Points on a hilly landscape, in no order, each with its height.
A ball rolls from a point to the lowest of its 2 nearest points, and stops where none of them is lower. Distance is the straight distance between rows; heights are no part of it.
begad height 41.3: [182  87 120 164  84 198 178 111 150 127 107 115  74 107 120 131 128 140
 166 175 178 139 119 137 172  80 151 106 149 161  91 128 137  95 155 185
 141 102 101 163 106 144 164  80 145  84 154 166 135 113 139 123 116 136
 163 106 143  59  60 128  81]
seti height 45.6: [132 151 110 170 134 125 159 157 172 148  92  90 100 171  95 137  86 101
 148 132 152 182 107 113  92 193 120 138 119 144 128 146  74  86 107  94
 118 129 156 100 120 150 118 157 125  92 167  83 163 125 116 130 121 144
 186  85  77 100 155  99 147]
fezu height 59.2: [126  82 183  91 125 139 142 120 114  69 151 125 158  65 164 124 131 163
 110 144 129  72 156 122 129 102 116 128 152 104 141 134 126 117 171 185
 192 129 133 166 162 114 117 125 116 149 124 183 107 123 157  95  94 132
 101 131 189 135 147 139  87]
nosub height 48.8: [108 119 108 107 134  89  94 102  88 166 142 132 125  94 174 149 117 110
 135 154 145 138  80 148 159  72 142 135  44 158 143 117 146 181 161 105
  78 148 109  99 137 113 121 140 127 132 134 108 113  91 128 140 170 151
 151 158 117 135  63  99 142]
kete height 38.0: [167  86 113 172 138 163 176 112 162 132  56 133  68 123 142 149 146 125
 170 199 154 149 127 113 158  90 166 113 143 142 122 144  81 112 156 141
 110 107  97 147  90 156 163  62 125  69 138 131 191  85 121 111 121 103
 178  80 123  60 102 121 107]
Pon height 33.5: [164 102 125 156 137 166 153 110 138 125 134 151 165 106 150  66 163 160
  87 190 152  96 113 121 142  64 158  95 117 125  68 143 129  78 132 154
 177 113 124 131 137 114 137  85 131 150 119 165 128 145 192  65 130  86
  98 119 116 138 150 137 116]
Lazas height 63.6: [107 124 149 109 119 113 181 135 163 102  74 108  85 152 176 156  94 113
 147 175 116 115 139  78 135 105  99 108 123 134 163 132  65  92 175 215
 155 103  84 208 111 171 137  73  54  83 117 151 158 143 114 126  99 112
 110  74 145 110 139 142 120]
Migu height 51.2: [125 124  77  87 101  69  77 107  81 177 151 143 126 113 173 146 126 126
 118 119 103 127 110 115 159  85 142 129  25 162 149  87 165 192 138 103
  92 143  94  96 116 131 140 139 136 139 117 122  95 145 137 135 168 144
 149 154 128 184  68 119 173]
mazek height 13.3: [113 104 129 155 125 150  93  91 107 117 109 166 110  92 116  87 163 154
 145 161 185 119 104 174 158  94 166 133 204 132  93 165 165 155 178 139
 107 132 135 110 167  92 141  71 183  86 100 143 123  83 107 113 136 122
 167 153 149  72  70 103  75]
rizev height 44.0: [169 135  93 157 115 122 120 121 140 141 123 128 122 156 115 103 164 148
 113 100 124 167 133 115 134 134 151 110 107 129  87 126 141 132  92  64
 111 126 122  97 112 149 163 114 138 114 116 105 165 149 152 115 140 117
 130 127  90 116 127 122 139]
vud height 47.9: [157 136 106 174 136 142 150 144 166 128 114 112 128 183  91 111  75 123
 127 129 140 169 115 149  58 183 118 162 155 143  58 141 103  61  84 103
 151 154 201  94 154 146 119 152 149 132 159 114 130 134 154 116 120 147
 147  96 103  99 169  81 119]
gisi height 50.9: [143  98 136 158 125 168 111 128 116 136 152 116  85  92  95 169 107 141
 177 121 149 148  92 168 119 157 159 127 198 149 122 131 131 152 133 112
 104 145 153 130 118 155 142 158 207 102 171 105 133 106 121 131 142 153
 194 109 155  63  84 124  91]
kasun height 33.6: [160  60 127 171 145 144 131  71 130 149 127 137 162  87 156  86  91 122
 118 196 172 121  77 150 129  85 175 122 133 146  64 160 123 113 149 116
 148 159 173 125 177 153 108 112 174 112 173 127 152  85 175  83 144 142
 179  94 148  86 102  96  89]
Kuz height 42.1: [ 85 138 140  97 126 129 127 134 122 132 106 105 101 116 118 152  91 100
 148 136 156 150 113 165 105 134 102 166 131 132 145 139 104 121 143 138
 119 134 162 127 141 106  96 138 127 121 139 120 109  91  96 166 116 159
 137 138 141  99 103  99  87]
vok height 42.8: [166 131 103  97 118 129 128 124 129 159  91 147 107 220 103 133 133 123
 124  99  46 174 167 141  56 149 110 158 109 137  47  66  95 102  56 101
 118 145 165 109 114 152 150 125 135 143 144 128 143 133 119 149 113 136
 112 118 104 160 142 134 160]
redu height 48.7: [125  92 145 140 132 120 114 112 130 108 121 132 107  95 127 152 112 136
 136  93 121 148 149 156 100 186 130 162 207 104 123 167 115 144 141  93
 117 165 175 113 165 151 130 142 164  99 142 112 152  95 139 137 129 138
 172 102 166  64 129 110  79]
Muv height 62.2: [123  87 155 108 105 128 184 122 158 115 107  91 109 111 177 145  73 114
 130 172 142  95 127  85 165  91 107  93 126 134 169 144  91 103 189 224
 173 133  82 223 143 178 109 105  99 115 140 162 140 135 147  92 107 133
 130  78 166 119 113 142 114]
fav height 31.9: [122 140  85  76 107 106  67 150  84 165 153 162 126 136 107 156  97 115
 120  53  91 119 118 162  95 193 112 166 122 129 148  88 173 200 108 109
  86 161 152 130 151 162 121 199 156 169 134  97  83 149 123 128 145 151
 150 160 155 179  99 137 151]
gegiv height 24.2: [112 145 153 125 171 158 136 138 128 144 110 159 107 155  84 176 141 142
 156 143 102 131 147 146  70 140 141 142 190 124 149 108  78  78  90 116
 126 104 162 133  66  99 141 110 134 129 135 123 156 126  76 163 103  96
 130 118 100 117 188 126 142]
Pufon height 35.0: [111 160 140 152 175 125  99 140 115 129 158 139 188  92 141 111 192 128
  85 101 112 120 126 128 126 143 143 131 137 114 159 158 182 143  91  47
  87 114 129  55 152  88 101 173 112 179 127  99 135 101 149 123 160  90
 101 183  93 153 177 121 153]
Funa height 77.2: [152 103  77 105  91  63 121 114 154 113 119 132 155 189 135  92 105 123
  86  92 107 143 168  97  94 164  87 146 106  94  72 123 122 127 116 109
 180 160 165 120 175 182 128 134 111 132 110 122 137 159 171 100 109 149
 123  86 141 136 142 116 126]
takov height 30.1: [143  84 127 143 156 139 119  80 115 134 118 165 170  95 156  74 140 159
 105 198 138 104 112 128 123  65 159 118 129 134  77 144 113 100 143 129
 159 138 164 119 171 124 119  92 158 131 132 142 145 101 172  70 139 101
 141 129 126 108 136 110 100]
met height 46.6: [119 178 142 170 131 150 118 141 129 115 165 101 135 104 103 100 196 131
 100 105 195 115 107 116 179 140 129 104 146 116 142 183 206 119 116 109
 111  72  65  77 103  35 129 111 102 139  95 115 105 131 110 160 127 120
  87 194  91 130 120 120 133]
fur height 76.3: [154 117  96 103  93  68 118 150 162 109 158 114 135 166 145 132  93 118
  87  62  70 133 161  99 116 188  74 148  91  99 128 102 129 174 112 105
 144 170 129 138 155 190 133 171 106 138 133 117 130 167 169 125 126 149
 120  93 155 167 138 147 153]
Mavot height 19.9: [ 72 154 187 131 152 168 122 135 113 103 139 129 132  94 105 125 155 134
 114 132 172  97 127 162 114 149 103 157 212 106 145 182 168 101 139 126
 130 118 127  96 122  33 114 117 109 147 132 149 100  84  93 172 106 129
  99 180 137 104 149 105  89]
vizif height 43.8: [138  89 138 148 155  98 150 113 163 129 127 108 183 107 182  95 103 109
  95 159  98 130 116  97 130 115 123 118  69 120 124 146 103 122 129 115
 158 170 129 133 166 188  97 150 126 148 161 128 158 110 199  87 142 129
 111  67 134 139 149 117 144]
disa height 30.0: [117  97 102 102 116  52 117  74 126 126  87 132 125 140 160  95  95 104
 108 148 149 150 133 132 114  97 106 164  94 121  80 143 113 125 170 123
 135 156 162 113 191 121 112  83 116 101 109 125 126 106 144 122 127 165
 137 112 140 100  83  82  85]
sipa height 30.2: [132 157 136 116 119 111 116 162 134 122 151 134 130 157  92 141 155 141
 130  75 113 115 153  81 148 137 140  97 140 109 181 113 139 166 106 110
  93 106  82 161  83 127 148 118 115 111  85 114 146 186 108 135 139  92
 118 136 112 159 170 175 162]
bak height 40.0: [175  67 120 129  93 139 145  84 132 119 133 104  95  89 161 141 126 132
 160 163 142 141 122 119 185  64 163 122 102 144 111 105 147 150 165 157
 129 133  92 156 127 157 170 101 152  93 156 155 138 103 141 121 127 158
 149 102 158  86  38 132  94]
Tuvep height 22.6: [119  64 110 116 134  32  81  69 124 122  85 156 122 101 204 122 119 119
 104 143 129 138 174 124 152 108 141 155  98  84 118 151 111 179 191 106
 117 163 118 101 173 132 147  66 126  71  97 128 177  97 144  93 135 137
 166 102 150  89 103  95  96]
dugar height 43.1: [ 96 195 121 179 138 126 166 187 170 142 114  60 117 155  93 143  93  85
 149 126 175 179  68 105 141 186 105 120  83 158 158 166  86  99 111 122
 104 111 121 113 123 131  90 188 103 106 162  81 150 133 101 136 133 137
 165 115  67 122 152 105 162]
roz height 31.0: [ 95 159 149 147 154 127 100 138 110 122 149 123 161  71 138 122 161 121
 104 107 145 127 104 151 136 154 116 146 144 121 168 172 170 166 128  78
  83 132 134  65 168  83 107 175 130 149 136  96 117  84 133 140 151 114
 135 167 119 123 129 107 121]
Tene height 45.8: [189 101 101 117  97 137 144 106 131 147 126 115  83 173 118 130 131 144
 142  94  71 193 144 139 106 146 129 136 107 143  54  76 118 121  89  98
 115 150 132 107 107 182 173 126 151 110 156 121 151 127 152 148 124 154
 130  92 126 111  87 137 129]
zul height 74.5: [145  89 144 119 139 134 107 127 101 121 159 167 151 100 132 154 135 158
 145 123  85 100 147 114 122 112 177  95 154 117 165  87  95 157 118 116
 128 147 144 172 119 162 151 150 198 140 124 120 143 146 142  86 144 101
 153 117 147 147 166 174 143]
guz height 53.7: [134 113  88  85  95  89  85 110  83 122 156 147 135  99 161 133 172 160
 115  83  98  97 152 116 179 103 161 123  98 139 165  69 208 204 141 108
 111 133  91 126 134 122 160 136 146 135  81 134  77 164 144 141 154 144
 128 172 145 157  77 147 149]
taru height 75.3: [146 105 111 107 123  84  92 128 118 125 165 154 165 106 147 136 119 144
 111  85  92 107 146 108 136 148 144 118 112  96 157 115 134 186 123  86
 115 155 132 132 142 174 131 161 155 131 115 107 141 142 160  97 159 129
 149 122 143 154 152 155 149]
vosup height 34.5: [133 143 153 119 147 177 161 149 146 127 119 113 140 156 118 143  95 118
 144 143 100 143 132 171  57 133  90 165 147 145  80  99 109  65  87 150
 173 147 207 114 130 110  98 167 115 190 157 162  93 112 123 161 106 158
  75 133 137 132 151 106 128]
Mefon height 32.0: [ 52 177 124  82 163  87  93 153 116 156  97 127 125 154 124 160  91  90
 151 154 117 119 133 166  70 174  85 200  95 110 183  99  77 131 111 129
 114 128 167 128 122  89  84 150  87 145 121 108 104 118  50 155 114 135
 134 144 111 177 159 108 155]
mopa height 55.6: [123 121 126  82  91 112 104 127  90  92 189 124 140  74 155 135 138 162
 124  93 145  85 137 111 182 112 140 105 120 117 178 110 189 194 177 153
 136 115  93 150 149 114 150 145 157 144  87 155  72 150 136 132 130 143
 113 162 172 152  80 151 119]
gogir height 19.7: [177  88 106 136 107 124 144 109 145 140 156 109 144 140 150 120 104 136
 135 123  92 136 131  96 164 116 151  82  77 147 110  84 130 145 132 147
 141 150  99 172 115 226 159 142 159 117 152 127 141 162 170 102 148 135
 133  65 138 145  89 174 156]
Popum height 29.9: [118 130 166 170 165 208 179 146 138 147 106 126  82 126 103 170 120 146
 173 180 127 148 128 165  99 117 150 141 190 175 130 127  75  57 105 130
 135  95 148 129  77  85 132 122 138 130 169 138 150  86 102 181 115 114
 149 116 109  73 163 108 114]
roged height 26.5: [129 121  86  52 104 111  92 116  74 144 135 163 124 137 142 149  87 117
 142  97  95 115 129 178  69 149  89 200 134 140 107  78 160 166 125 134
 120 170 190 124 166 161 113 165 140 162 145 138  65 125 124 144 127 177
 134 144 180 146  62 115 112]
patut height 37.6: [130 148 146 155 133 103 151 163 172  99 158  84 154 103 161 131 135 119
 105 111 134 119 113  67 193 136 128  75  66 124 200 171 132 164 157 134
 114 117  36 152 115 162 133 128  97 116 116 112 156 157 153 106 154  96
 124 108 108 152 143 155 164]
Koriz height 34.1: [120 112 157 179 156 172 170 136 149 135  83 120  86 105 123 164 143 127
 169 185 142 147 126 130 141 114 157 134 156 151 165 161  68 104 133 122
 109 115 115 122  94 101 129 109 125  98 152 119 177  79  99 149 120 108
 170 114 109  71 144 107 106]
zam height 70.5: [151 105 133 131 131 123 115 126 131  85 142 163 157 128 132 105 155 168
  93  84  98  99 178 115  95 150 142 133 193  81 105 117 139 118  97  97
 160 132 177 126 139 144 142 118 135 140 107 131 143 165 168  98 115  93
 119 127 144 125 211 152 117]
gofo height 30.9: [ 71 162 145  90 124 131  92 148 105 127 145 139  92 110  87 170 143 125
 144  77 149 108 142 140 155 175 112 136 174 101 219 140 149 169 127 131
  96 107  98 154  64  77 140 140 121 120  99 117 104 127  62 195 116 130
 124 166 147 131 124 142 123]
gup height 43.6: [ 87 184 120 179 138 124 125 151 141 134 120 108 105 137  80 114 169 118
 145 118 217 139 102 109 176 141 131  95 133 123 159 180 141 125 129 108
  85  65  80 100  92  67 127 111 105 104 102  90 148 116  74 144 135 110
 147 178  68 110 126 109 140]
mok height 23.1: [130  94 142 137 133 106 116  93 128 104 121 139 144  71 177  90 167 142
 100 167 161 112 138 117 201  65 137 123  91 103 136 158 152 151 175 141
 133 116  74 119 168  83 135  87 115 117 105 147 139 101 150 103 131 116
 125 149 135 123 106 117 101]
tobun height 39.4: [109 118 117  79 103  49 133 118 141 121 107 127 130 169 178 125  93 127
 109 145  89 119 171  90 120  97  84 147  75 105 123 112  92 120 157 171
 174 134 118 150 134 137 114  89  61 122  79 152 121 161 127 125 107 140
  92 105 148 165 132 123 120]
napu height 31.2: [126 152 155 141 133 158 145 129 138 123 138 116 156 119 139  77 176 137
  97 185 158 105 110 107 134  72 118 110 100 135  88 157 134  75 129 154
 161  80 104 106 116  55 103  73  77 153 129 164 109 122 140 120 112 103
  62 163  96 154 142 117 131]
Kal height 69.4: [152 121 133 133 102 153 137 130 135  78 135 172 124 152  96 103 153 178
 115  87 149  81 176 101 113 137 144 110 210  87  95 101 152 114 119 137
 167 101 151 164  95 139 169  77 133 113  85 150 132 203 141  97 102 105
 110 107 139 112 197 168 114]
Tosur height 68.2: [157 107 132 123 100 140 172 130 156  77 106 141 102 157 129 128 145 156
 128 124 126 101 175  95 120 120 116 114 186 112 100 105  98  76 135 177
 173  99 141 182  97 162 171  65 105  96 107 169 142 162 140 109  83 110
 111  80 150  93 167 148 111]
tevi height 65.2: [138 107 132 106 103 118 171 124 149 119  81 111  57 165 154 172 125 120
 162 142  74 146 162 100 132 110 107 123 110 141 132  91  76 122 152 177
 134 117  91 183  76 167 167  88  84  84 122 142 158 131 101 159 103 124
 129  74 153 109 103 144 120]
peb height 41.2: [136  96 142 127 153 114 173 133 159 137 117  94 146 139 174 143  69  91
 121 169  69 158 117 120  95 137 102 158  77 142 133 124  68  97 121 138
 157 173 158 130 150 166  84 166 105 157 176 126 148  93 161 131 123 147
 105  79 151 133 146 104 122]
liba height 29.3: [120 115 152 121 132 120 137 111 130 117 126 123 153  84 188 113 171 135
 106 198 111  96 133 100 197  46 135  97  59 125 160 139 126 138 174 192
 136  99  25 160 127  86 133  70  90 135  98 171 116 124 142 112 128  88
  96 141 121 158 116 151 135]
zafe height 45.5: [118 125 140 116 107 140 146 107 132 114  91 113  64 133 101 148 112 120
 154 111 152 163 150 174 104 154 112 175 183 132 113 145 116 125 143 134
 110 149 159 128 129 110 149 102 137  85 133 132 125  87  99 188 111 162
 157 134 160  63  83  95  58]
Puso height 25.2: [ 84 164 134  86 113 115  92 174 118 128 142 143 105 172  55 173 111 118
 142  72 121  94 153 121 116 177 116 114 166 104 195 109 126 156  96 124
  92 115 106 172  64 115 130 142 116 122 102 103 123 178  58 159 126 116
 134 148 126 164 168 171 162]
kogal height 38.2: [154  98 139 112 150 147 161 105 131 127 112 110 147 128 160 118  84  97
 120 168  89 139 119 153  73 104 104 169 104 156  75 112  99  77 118 131
 163 164 194 103 171 136  84 156 118 168 165 149 107  82 159 138 125 161
  95 119 161 131 119  88 105]
Dusif height 16.7: [ 61 153 141  96 173 118 102 120 105 133 111 181 129 168  98 150 150 137
 140 122 107 110 162 153  74 145 127 160 205  94 151 128 103  99 107 121
 128 120 155 121 102  68 129  98 114 138  97 132 122 118  62 158 112  92
 104 158 118 137 188 137 122]
geli height 41.9: [156 156  94 130 103 151 128 144 124 141 117 167  94 202  35 128 131 144
 159  83 146 125 140 120  84 146 137  89 168 140  95  94 126 113  82 127
 122 106 147 157  90 160 154 121 162 125 114 112 140 187  97 125 119 126
 142 134 109 138 141 153 149]
Tuz height 71.4: [161 134 140 145 138 125 131 139 150  96 149 147 186 173 130 110 141 139
 100 100  68 110 171 106  76 144 126 142 146  90  95 106 131  96  78  90
 161 142 170 115 133 145 126 133  99 171 122 125 146 168 161 111 118  98
  81 115 117 174 225 150 145]
Gop height 40.3: [ 60 175 116 155 175 128  80 146  98 170 105 136 105 128  82 135 162 115
 156 133 180 143  91 164 147 142 139 134 137 122 174 152 127 140 117  89
  64 101 109  95 102  71 116 138 145 106 114  87 147  97  57 161 148 105
 169 175  62 108 123 110 146]
fuz height 25.0: [138 153 153 144 132 218 165 154 112 165 162 100 109 104  95 167 128 119
 165 156 117 156  89 162 135 102 139 111 114 183 134  89 130  93  97 160
 138 108 120 135  80 117 108 187 163 163 170 141  84 121 114 171 129 150
 102 141 124 134  98 146 149]
Zisem height 19.2: [118 148 123  66 141 164 105 105  61 143 138 175 155 120 123 128 154 141
 130 112  89 108 116 184  75 116 119 177 174 150 104 100 174 131 121 124
 132 144 173  99 148 113 116 155 154 182 137 150  61 108 113 159 127 134
 100 184 155 140 105 119 116]
nonu height 27.9: [177 116 133 193 103 154 149 143 166 104 172 103 130  85 126 121 134 148
 120 107 185 120 112 100 186 169 158  61 153 122 152 169 157 151 147 117
 135 101  94 152 121 166 158 158 181 101 133 118 140 156 178  78 143 125
 165 111 133  98 133 158 133]
kag height 26.0: [123 125 153 171 156 167 110 130 120 124 155 113 120  60 117 137 169 133
 136 126 160 139 103 163 170 136 159 132 169 138 172 171 174 166 142  99
  80 122 104  84 135  90 135 156 166 122 131 122 120  67 117 153 152 126
 156 172 126  84  90 121 108]
Kibid height 45.4: [129 172 153 187 135 167 149 158 127 111 181  75 152  82 110  94 152 116
  99 134 217 121  58 110 187 133 118  87 104 148 144 194 181 115 127 126
 112  85  84  80 144  62  96 158 113 149 142 112  87 118 133 124 134 142
 105 179  91 137 113 114 135]
Sopuf height 20.5: [121 141 125 201 137 194  97 130  93 132 150 155 115  91  78 102 158 166
 147 124 190 114  79 176 154 144 187 103 225 149 115 183 192 154 140 112
  94 125 121 104 130 107 146 127 209 115 121 118 120 105 121 124 145 120
 174 161 110  70 109 111 101]
Gib height 42.9: [133 115 181 168 144 177 165 145 149 117 142  79 135  72 138  96 130 116
 105 182 192 119  75 118 191  99 126  98 111 149 152 209 129 104 151 144
 136 101  81 108 155  71  91 143  99 130 160 134 127  97 150 112 128 127
 124 154 119 131 125 116 115]
fop height 30.3: [141 157 159 105 120 181 153 157 124 140 141 121 114 158  91 165 125 125
 157 106  85 144 145 160  96 135 104 137 141 157 105  74 127  81  81 153
 153 124 154 141  75 125 131 160 121 167 150 157  88 138  96 186  96 149
  69 131 139 142 124 148 148]
kon height 5.1: [126 102 129 181 125 122  80  86 109  97 131 175 141  62 159  76 156 159
 126 132 173 105 125 155 165 123 170 108 207  98 100 178 171 189 177 117
 123 146 140 100 175 130 147  84 182  78 106 132 153  89 135  77 139 111
 178 139 161  70 117 114  97]
suzo height 15.1: [171 131 116 166 126 148 174 138 153 167 150  87 137 153 134 122 104 106
 143 141  90 174  89 105 144 116 136  77  50 180 103 103 121 100 109 161
 142 139  98 141 115 217 133 162 134 143 174 123 139 157 163 119 165 136
 103  75 116 152  90 152 164]
gogav height 36.2: [ 60 177 135 129 168 121  80 130 106 150 105 131 122 117 117 142 170 106
 123 110 126 151 135 174 117 179 130 168 148 113 173 155 141 157 100  66
  63 128 129  70 125  72 133 145 117 138 128  95 131  80  83 175 141 103
 132 164  78 116 126 106 129]
sus height 36.6: [166  55 120 129  93 139 165  68 133 131 125 109 137 103 158  88  78 110
 121 182 171 128  98 124 161  65 150 126 112 147  62 137 143 108 168 146
 157 153 143 144 178 153 126 105 147 107 165 155 130 101 171 106 129 181
 150  84 165 103  48 106  77]
noru height 66.9: [148 134 114 100  88 129 154 123 138  98 108 136  85 182 108 127 162 155
 150  83  94 132 186 106 137 121 110 119 143 131  94  68 126 117 117 150
 148 106 109 163  71 160 195  64  90  88  97 158 131 176 114 160  95 124
 108 107 134 123 113 163 131]
sis height 24.1: [180  92 109 165  91 141 170 112 178 117 145  96 143 108 143 104 115 137
 115 132 175 124 107  92 192 126 151  59 116 133 106 130 156 141 168 151
 163 130  96 176 133 221 164 120 157  91 147 131 137 161 182  70 127 131
 153  57 135 107  97 148 125]
legi height 33.8: [105 186 134 141 140  81 129 169 150 128 140 125 146 161 123 140 129 114
 123 112 111 125 128  81 140 129 116  90  82 118 182 141 103 149 119 123
 102 110  86 142  94 120 111 114  88 116  99  98 164 170 107 128 157  96
 119 132  90 182 181 150 178]
Ridi height 12.1: [ 96 150 148 112 146 182 112 123  75 129 149 155 149  94 103 107 173 152
 117 119 132  98 109 170 104 124 127 145 206 129 117 137 196 120 126 123
 129 118 145  92 138  64 122 134 149 172 110 153  68 103 112 161 117 123
  88 183 135 122 122 131 102]
Nozap height 34.8: [120 120 124  96 119  68 121 118 111 125 131 130 157 112 197 129 140 137
  98 142  64 104 166  89 165  72 124 133  62 115 150  90 121 153 156 157
 155 137  80 147 126 131 138  99  81 142  89 151 109 151 155 140 138 107
  92 128 131 177 133 155 144]
Goz height 25.1: [ 49 176 114  72 158  82  73 134  97 146  95 170 152 175 113 139 127 104
 121 108 107 104 158 163  63 178 101 186 159  85 160 129 124 133 108 102
 108 137 173 104 143  79 107 131 100 157 101 104 104 133  68 135 129 112
 111 172 111 169 184 127 143]
Keb height 39.2: [110 166  95 124  99 151  91 144 100 162 129 154  85 171  23 136 132 138
 156  52 157 137 107 153 107 184 150 112 189 140 111 119 174 142  88 102
  89 112 136 141 100 147 149 151 189 113 113 102 118 164  85 149 128 143
 155 159 100 124 112 146 140]
Fug height 26.7: [117 144 167 134 134 156 146 131 133  79 140 132 138 121 119  93 161 149
 111 148 171 100 136 119 133 111 115 130 176 101 103 171 141  82 135 155
 167  86 126 107 123  60 128  73  88 134 112 168 118 128 132 127 101 121
  82 158 133 118 158 115  97]
sodo height 78.9: [109 168  73  97 115  40  92 145 155 146 105 133 133 217 113 106  91  92
  98  87 111 159 169 115  70 204  85 161  89  92 120 134 111 135 100  87
  99 129 163  99 165 131 112 141  95 128 110  85 134 152 112 100 131 144
 143 124  85 177 159 117 169]
vufe height 72.3: [184 138 127 135 136 126 135 154 131 127 164 137 195 160 124 113 146 130
  92  91  47 117 143  91 104 129 152 115 103 133 115  87 143 128  74  87
 141 146 136 121 128 153 116 161 111 179 130 116 136 181 165 108 145  96
  76 123 112 206 195 179 185]
Lome height 40.5: [ 68 200 131 139 143 128 127 174 129 143 123  90 124 150  77 151  99  84
 159 131 184 140  76 131 125 152  94 120  96 141 171 136  97 103 118 136
 105  94 132 132 106  91  78 175 110 123 133  95 116 149  68 137 125 136
 149 144  79 142 154 114 170]
Zoga height 73.1: [179 159 125 146 140 156 137 150 129 161 147 146 154 170  97 126 151 130
 135 110  61 133 118 101 127 104 180  62  82 162 126  73 116 127  75 108
 118 131 103 143  80 158 129 133 133 154 138 121 157 188 142 126 158  79
 109 127  86 194 167 181 202]
dapo height 60.8: [135  76 169 103 128 137 173 109 138  96 112 102 133 108 177 125  75 123
 119 171 130  99 140 117 123  98 107 136 138 126 128 132  89  86 157 201
 193 152 139 182 160 153  91 126 101 132 141 176 130 118 158  96  89 147
 112  91 190 109 138 126  90]
Viti height 20.0: [144 137 126 146 130 171 167 145 130 180 139  94 124 134 124 146  76  94
 168 178 128 168  61 132 133  95 133 102  54 186 106 105 102  89 112 182
 135 138 132 139 117 158  94 184 150 150 193 132 113 118 133 137 154 156
 110 106 123 140  93 133 153]
koboz height 40.4: [132 132 161 167 123 139 174 146 170  99 145  68 143  92 152 113 125 117
 105 153 179 113  94  73 200 124 107  87  87 136 158 201 134 119 157 164
 142 104  56 141 134 132 119 121  85 124 144 133 130 132 166 101 122 128
 111 110 122 131 130 134 131]
mizas height 38.8: [129 168 116  79 139 123 128 134 139 147  99 122 147 185 128 134 109  89
 120 125  66 160 159 168  50 168  77 189  94 131  87  85 106 101  79 116
 143 140 187  90 139 124 109 159  88 178 148 140 106 105 109 163 100 159
  86 148 124 171 134 101 155]
ruro height 57.5: [103 122 163  85 103 126 131 151 121  78 167 122 138 101 142 152 122 149
 126 100 139  86 154 105 145 129  95 123 142  97 183 132 143 137 165 182
 160 113 109 178 118 115 122 136 120 143 108 160  94 154 121 134 110 134
  97 135 175 144 134 161 118]
mepe height 36.3: [117  95 133  75 129  57 136  94 130  98  79 124 128 140 192 129  94 108
 100 140  75 140 194 133  78 125  95 201 100  98 120 123  85 117 149 126
 153 158 162 117 171 122 106 102  75 122 101 152 135  91 133 135  97 150
 101 104 165 124 134  86  84]
dofi height 41.4: [168 102 109 162 116 114 151 117 162 118 101 125 113 130 142 126 146 136
 130 136 134 155 146 106 145 130 141 111 114 110 109 144 100 135 131 109
 124 128 120 125 115 161 161  88 133  86 127 121 183 121 155 108 133 105
 146  83 120  84 136 133 110]
tiveg height 73.7: [160 133 144 124 151 178 124 149 110 164 162 166 142 150  80 151 133 153
 153 114  73 109 122 126 109 102 188  84 136 153 146  63 107 129  80 122
 123 134 142 165  88 151 133 168 182 167 138 120 131 169 123 121 151  84
 130 132 119 186 164 185 186]
Zon height 36.9: [ 56 189 111 111 152 102  93 161 107 181 116 110 127 133 111 160  85  79
 153 150 151 137  76 172 110 153  99 164  54 145 167 111  87 143 128 134
  94 124 149 127 125  95  62 196 110 146 143  89 109 121  70 147 133 149
 150 153  91 165 122  96 163]
tamiv height 78.1: [118 144  66  95 108  52  81 138 124 140 110 152 127 212 104 105  86 119
 115  81 143 136 133 114  80 153  89 129 103 100  99 128 129 142 127 127
 131 144 168 127 166 153 104 130 132 123  90  91 112 178 117  85 128 146
 143 126 122 158 141 114 152]
rel height 45.7: [111 133 124  99 123 118 113 119 108 145 123 121 102 114 146 144 142 128
 146 144 118 147 136 144 139  98 115 140  97 137 136 111 119 138 134 133
 119 125 118 125 105 109 124 114 124 122 124 134 117 109 108 169 131 137
 115 153 136 129  93 124 116]
zimil height 35.7: [114 173  77 124 131 139  71 146  87 173 145 147 140 145  70 125 129 117
 125  66 134 143  96 159 103 178 134 129 126 139 116 116 180 167  95  84
  68 132 151  95 148 145 114 201 168 152 138  81  99 151 114 126 157 140
 142 172 106 155 113 129 164]
nuka height 15.0: [139  69 117 139 131  68  76  66 105 101 112 164 148  60 194 108 169 145
 115 133 135 119 160 137 189  94 153 136 140  95 129 141 161 202 183 100
 117 151 106  94 180 120 166  76 149  93  93 143 160 103 147  87 141 126
 161 143 166 104  98 113 105]

Where does a ball stop that starts at each point below?
Tene | suzo
Gop | kon
Kibid | Puso
tamiv | Kuz
Pufon | kon
Keb | Ridi
Zoga | Kuz
rizev | Dusif
dugar | Dusif
vud | suzo
tevi | Kuz
kogal | suzo
mopa | Kuz

Call two points neighbours if one is among the 2 nearest of the other. Go from one point of each pair to the other, from neighbour to neighbour, staying as low as possible. Name the highest point that can't be avoided.
Dusif and takov | begad
kon and Puso | met
takov and Ridi | Pon
